Each row is a point on a landscape with many valleys, with its height.
A ball rolls from a point to the lowest of its 2 nearest points, and stops where none of them is lower. Distance is the straight distance between rows; heights are no part of it.
tonuz: [ 24  25  -3 -23   4 -13  -6  48 -43 -37 -25  38  17 -51   2  -1  20 -49
 -21  26]  height 318
sasut: [  8  -4  24  31 -41  37 -67   8  34   4  21 -37 -25 -35  30 -12 -17 -45
  37 -12]  height 476
Lakol: [ 16 -19   9   9 -10  14 -13 -37   7 -22  26 -27 -16 -22   4  10 -27 -84
   3 -18]  height 717
gizim: [-22 -11  -7 -16   8   2  10   8   7 -17  22 -17  -9  24 -25  12 -20  -9
  23  16]  height 459
Fogez: [ 38  35  19  24  50  14  34 -59  -6   0 -18  10   9  47  42  22 -10  41
 -15 -36]  height 469
Lonab: [-17 -11  11 -16 -23 -23 -18  15 -29  12  -1  -4  13  -4 -52  14 -12  12
 -31  32]  height 588
bera: [ 10  -4  -6  -5 -31 -20  22  25  24  28  54 -25 -13   3  10   6   2  73
 -26 -13]  height 880
Vul: [ 50 -13 -14  38   0  40 -12 -13   0   1  11   3  22  -8  22 -17  -1 -34
 -16 -10]  height 277
Vidis: [ -3  14   8 -23  -9   5  -9  27 -49 -10 -21  41  11 -46 -17  13  32  -5
 -22  32]  height 396
rad: [-30  -4 -14  17 -46 -33 -16  38  17   1   4 -24   0  21   4 -20  15  15
  -8   9]  height 562
gutos: [-23 -17  -6  31 -41  -3 -47  55  16  -1  11 -23  -9   3   9  -7   7   2
  19  24]  height 539
dav: [ 54  32  40  11  37  28  24 -37 -35 -45  -8  31  15  40  17  13  -2  23
   9 -12]  height 386
noba: [-18 -27 -24  -8   4 -15  19 -13 -16   2  10 -19  -6  32  23 -16   8  47
   2  -5]  height 820
kod: [-14 -19  12  34 -22  12 -44  27  28   6   9 -38  -7  -2  27   5 -11 -38
  21   7]  height 510
zupa: [  3  -8  -2   1 -39  -7 -13  12 -16 -14  -9 -23 -23 -68  11  17 -25 -77
  46   3]  height 673
losa: [ 17 -27   8  15  11  12  14 -20 -17  11  10 -16  33   7  34   5   9  22
 -16 -14]  height 444
feb: [ 18  -1   2 -10  22 -13  38  -5  23  11  38 -21   6  24  25  46 -15  59
 -18 -16]  height 577
vuti: [-40 -19 -21   7 -40 -32 -29  22  17  -1 -31 -32 -19  15   1 -38 -10 -11
  14  -6]  height 580
rut: [-20  -4 -12  11  22   6   2 -16  -1 -19 -36  14   3  18  10  -9   7   5
  28 -20]  height 693
kipak: [ 42  17  15  20  16  25  35 -35 -26 -16 -13  11  18  48  33  38 -10  27
  15 -33]  height 429
Geni: [-35   0 -23  -6  -4  -9 -39   7  20  21 -10 -30  -8  26 -33 -15 -47 -34
  23   9]  height 527
mer: [-16   6  -1 -18  11 -15  43 -44  23  17   2   5 -20  32  15  14   0  67
  -6 -43]  height 775
baz: [-30   5 -11  -8   0 -35 -25  10 -10  30 -31  -6   0  -7 -53 -23 -33 -30
   6  22]  height 560
bik: [ 45   9 -10  30  33  32  19 -20  21  -7  24  25  -1  22  14   9   4  26
  27 -23]  height 698
Vak: [ 21 -24  15  -8   1  24  -3  13 -12  17  23  32  26 -20 -16  12  18  -3
 -20  22]  height 489
Leg: [-35  16  11  -1 -29 -24  -2  -2 -55  -6 -46  23 -10  -3 -66  -6  28  51
  -1  21]  height 498
Sek: [  5  -4  -1 -16 -19  -7  -4  44  10 -30  12  -3  26 -12  -6   3  39  20
 -25  11]  height 308
Moz: [-53  28   3 -12   1 -28 -10 -24  -9  -2 -54   4  10  43 -39  12  -1  61
   3 -17]  height 734
Leb: [ 48   7  10   3  27  13  32   2  -6   6  20  23  21   8  39  -4  30   6
 -46   6]  height 570
fetez: [-10  -7 -12  -9  14  -6  -8 -32  -6  -5 -31  -9  23 -20 -14  -8 -44 -54
  19 -13]  height 292
buk: [ 21  -9  -6  12  -6  17  -1  32  21  31  26  22   4  -1  11   5  26  -5
 -20  24]  height 425
tef: [  0 -41   7   6 -29   9  -4  -8  12  10  23 -34  20   3  26 -10   6 -15
  -9  -9]  height 392
Raf: [-22   4   3 -13  28 -22  21 -19   9  12  26 -29   7  16 -22  48  -6  76
 -22  -7]  height 640
Tiri: [  7  13  -2  -6  28   6  33 -11   9 -35 -19  33  -7  14  25 -18  54  18
 -10 -14]  height 654
gelum: [  3 -26 -10  -4 -45  -8  -6  28   6  39  50 -22 -18   6  -3 -20  29  52
 -13   0]  height 856
sak: [ 13   0 -19  26  30  33  12 -20  34  25  35 -13 -23  46  22  13 -13  28
  14 -28]  height 736
rap: [ 10  14   2  23  18  28   7 -11  20   4 -15  29  24  31  14   0   4  35
  10 -16]  height 665
gite: [ -1 -15  32 -16 -25  -4   8  -3 -23   5   5   0  26  -9 -19  16   2   5
 -16  10]  height 546
vami: [ 25 -20   4  -5 -29  33 -24  19  17 -10  30   3   8 -41   9 -32  12 -15
  -6 -17]  height 468
legi: [ 62   2  -6  25 -21  24 -43  25   1  -6  14  -3  -8 -71  18 -18 -16 -86
  13  -3]  height 271
pov: [ -2   6   7 -12 -10 -20 -20  31  -6  23 -31  15  11  -9 -34  13 -23 -27
  -3  32]  height 594
Gif: [-15  19  15 -34   4  -5  18  -6 -34 -10 -27  21  12  11 -14   5 -24 -31
  25  25]  height 295
zorek: [  1  -4   4  11 -35  26 -46   5  14   3   9 -17 -17 -25   4  -5 -51 -43
  60 -20]  height 437
Sagup: [ 24  10  -6 -10  10  13  18  -9  -8 -31   2  10   0  13   8  -1 -17 -71
  -4  18]  height 183
kal: [-41  30   3  -4  12 -18  15 -43   3  18 -34   5  -2  51  -5  22  11  66
  -5 -39]  height 752
gubi: [  3  -3 -15   0  -5 -20 -12  11  -7 -22 -12 -15  25 -37   2 -16 -19 -56
  -1   2]  height 237
zib: [-29 -19 -11  -8   6  -7  -7  -2  13   5  -7   4   1  -3 -34 -24  15  14
 -14  -7]  height 739
Faf: [ -2   1 -11  20  -4   1  27  16  31  30  20  16 -20  18  23  -4  29  25
  -9  11]  height 369
rapar: [ 32 -35   5  37   3  22  -8 -40  27   4  31 -27  14 -11  28  -4  -4 -23
 -24 -25]  height 340
kalu: [-27 -10 -10  -9  20 -13   9 -29 -33  13 -14 -29   1  66   2   0 -14  25
  -4   1]  height 839
tufol: [-24  -3   1   1   8 -18  10  -6  -2  22 -11   6  -5  11 -31  -1  42  57
 -30   9]  height 763
puro: [ -7  24  16 -11  19 -33  45  -4  -9   2   6  -7  -2  16  -4  12  38  75
 -50   9]  height 727
gika: [ 17  20   4  12  44 -11  55 -44  21   7   7  -8  -4  50  42  44 -15  40
 -13 -18]  height 516
sal: [ 24  27   1 -20   0  13  18  26 -24 -48   4  35   9 -22   3   8   8 -64
  -8  28]  height 249
rusoz: [  0 -13   2  13 -33  34 -39  43  53  -3  42 -14 -18 -36  23 -20  37 -13
 -24  -5]  height 517
kagan: [-29 -41 -22  -3 -18  -6   3   7 -12  18  40 -24 -23  17  -9 -24  12  32
   5  13]  height 838
dezir: [ 23  -4   3   7 -36  -5  -4 -13   7 -21 -11 -13  -4 -34   6  15 -41 -87
  30 -24]  height 694
dure: [ 15  -1  26   8  25   6  15 -17 -34   5   2  14  24  -5  27   4  26  37
 -42  12]  height 507
nipa: [ 45  -7 -11   0 -12  20 -46  35 -15   3  12  -8   2 -74  -6 -18 -43 -57
  39   0]  height 329
kova: [-19 -19   2   8 -77 -13 -47  48  -3  25   4 -21 -16 -26  -1 -20   7 -13
   3  20]  height 563
fope: [-15 -15 -10 -23 -26 -15  -6  14 -36   6  -2  -1 -24 -56 -14 -15 -14 -55
  36  18]  height 649
gilun: [ 20  26  -3 -35  20 -10  26 -11 -21 -22 -31  29   6 -29 -17 -13 -20 -63
  34   5]  height 239
pifu: [ -3  -2  -9   8 -20   5 -45  40  15   4   1   7  -5 -53 -23 -29 -42 -34
  41  -4]  height 387
Vazil: [-16  -6  -9 -15 -63 -24 -24  42 -16  12 -11   3 -16 -45 -48  -3  -5 -14
   6  33]  height 589
daf: [ -9   3 -19   3  -3 -25  13  31  15  -8  17 -19   9   5  13  -2  39  43
 -55  10]  height 224
dud: [  6   8 -32 -18  23 -19  -3 -11 -12  -3 -27  10  -9 -36  -5 -24 -51 -81
  44  -6]  height 296
tib: [-33  23  31 -16  62  -5   2 -41 -24 -22 -38   3   1  25  -4  -6  19  29
   0   1]  height 705
kovo: [-46   6 -16 -16  10 -17 -13 -22   9  -8 -47  14  -6  22 -35  -7   1  21
  14 -16]  height 714
garil: [-24  21  23 -20  49 -32  39 -30   0 -11   1 -14  -9  29   1  45   8  71
 -33   6]  height 687
bib: [ 33  34   8  -3  36  20  37  -5  29 -13  13  35   4  24  12  -4  25  23
 -33   2]  height 619
dag: [ -8 -26 -14  30  17  12   6 -29  31  37   8 -21   2  38  15  19  -3  -1
  14 -17]  height 765
mog: [ 30  21  45 -18  45  23   7 -53 -19 -28 -14  14  27  20 -17  15 -24  11
   2  -9]  height 323
nosov: [  4  -8  -9  -1 -31  10 -47  32  28   4   8  -9  -5 -33   1 -54  -2 -39
  15  -5]  height 428
guseg: [ 52  -2 -13  40  -5  32 -26  15  -6 -21  -8  18  11 -39  17 -20 -10 -60
  14  -4]  height 211
kis: [ -2   6  10 -24  31  22  12  -3 -17 -11  -7  37  -7  -7 -28  10   0 -20
  12  19]  height 351
fesal: [-36 -33   0  22  -9   4   1 -11  15  33 -14  -6 -20  19   4  13   5 -10
  14   0]  height 785
nofup: [-14  -9 -13 -10   0   2 -20  25  20  -1  25 -26 -19  22  -3 -23 -19 -47
   4  22]  height 495
Muvat: [-12   3   7 -15  14  20  20   7   6 -19  26  16  -6  20  -8  23  20  16
   4  19]  height 413
Fufa: [-11  17 -21  14   5 -37  34  16  52  19  11  -5 -18  17  30   2  31  53
 -36  -4]  height 309
Dodi: [-31  11  22   0  -5  -1 -17   3 -44 -10 -37  36  10 -31 -40  13  37  31
  -4  30]  height 458
todo: [-15  31  20  -6  57   1  24 -27  10 -17 -38  28 -12  29  19  -3  35  55
  -6 -22]  height 679
dovum: [-28   7 -28 -16  21 -29  43 -29   3  32  13  -6 -26  27  18  -9  28  74
  -9 -14]  height 798
segi: [-16  -2  -7 -29 -25 -29 -10  36 -28  21 -18  12 -10 -72 -42  11 -23 -29
  22  13]  height 620
bovo: [ 33  15  11 -10  21  26  11 -34  -9 -26  -2   9  18  29  -8  19 -43 -35
  -1  -6]  height 251

For each start below, name the point where the ball stops.
pov => gilun
todo => guseg
rusoz => guseg
kod => guseg
vami => guseg
garil => Sagup
Lonab => daf
bera => Sagup

Call two points neighbours if one is among the 2 nearest of the other. Go from one point of each pair to the other, from neighbour to neighbour, staying as low as possible. Name the highest point that can't be avoided.
gilun / daf => pov
rap / guseg => tib
gubi / gilun => dud
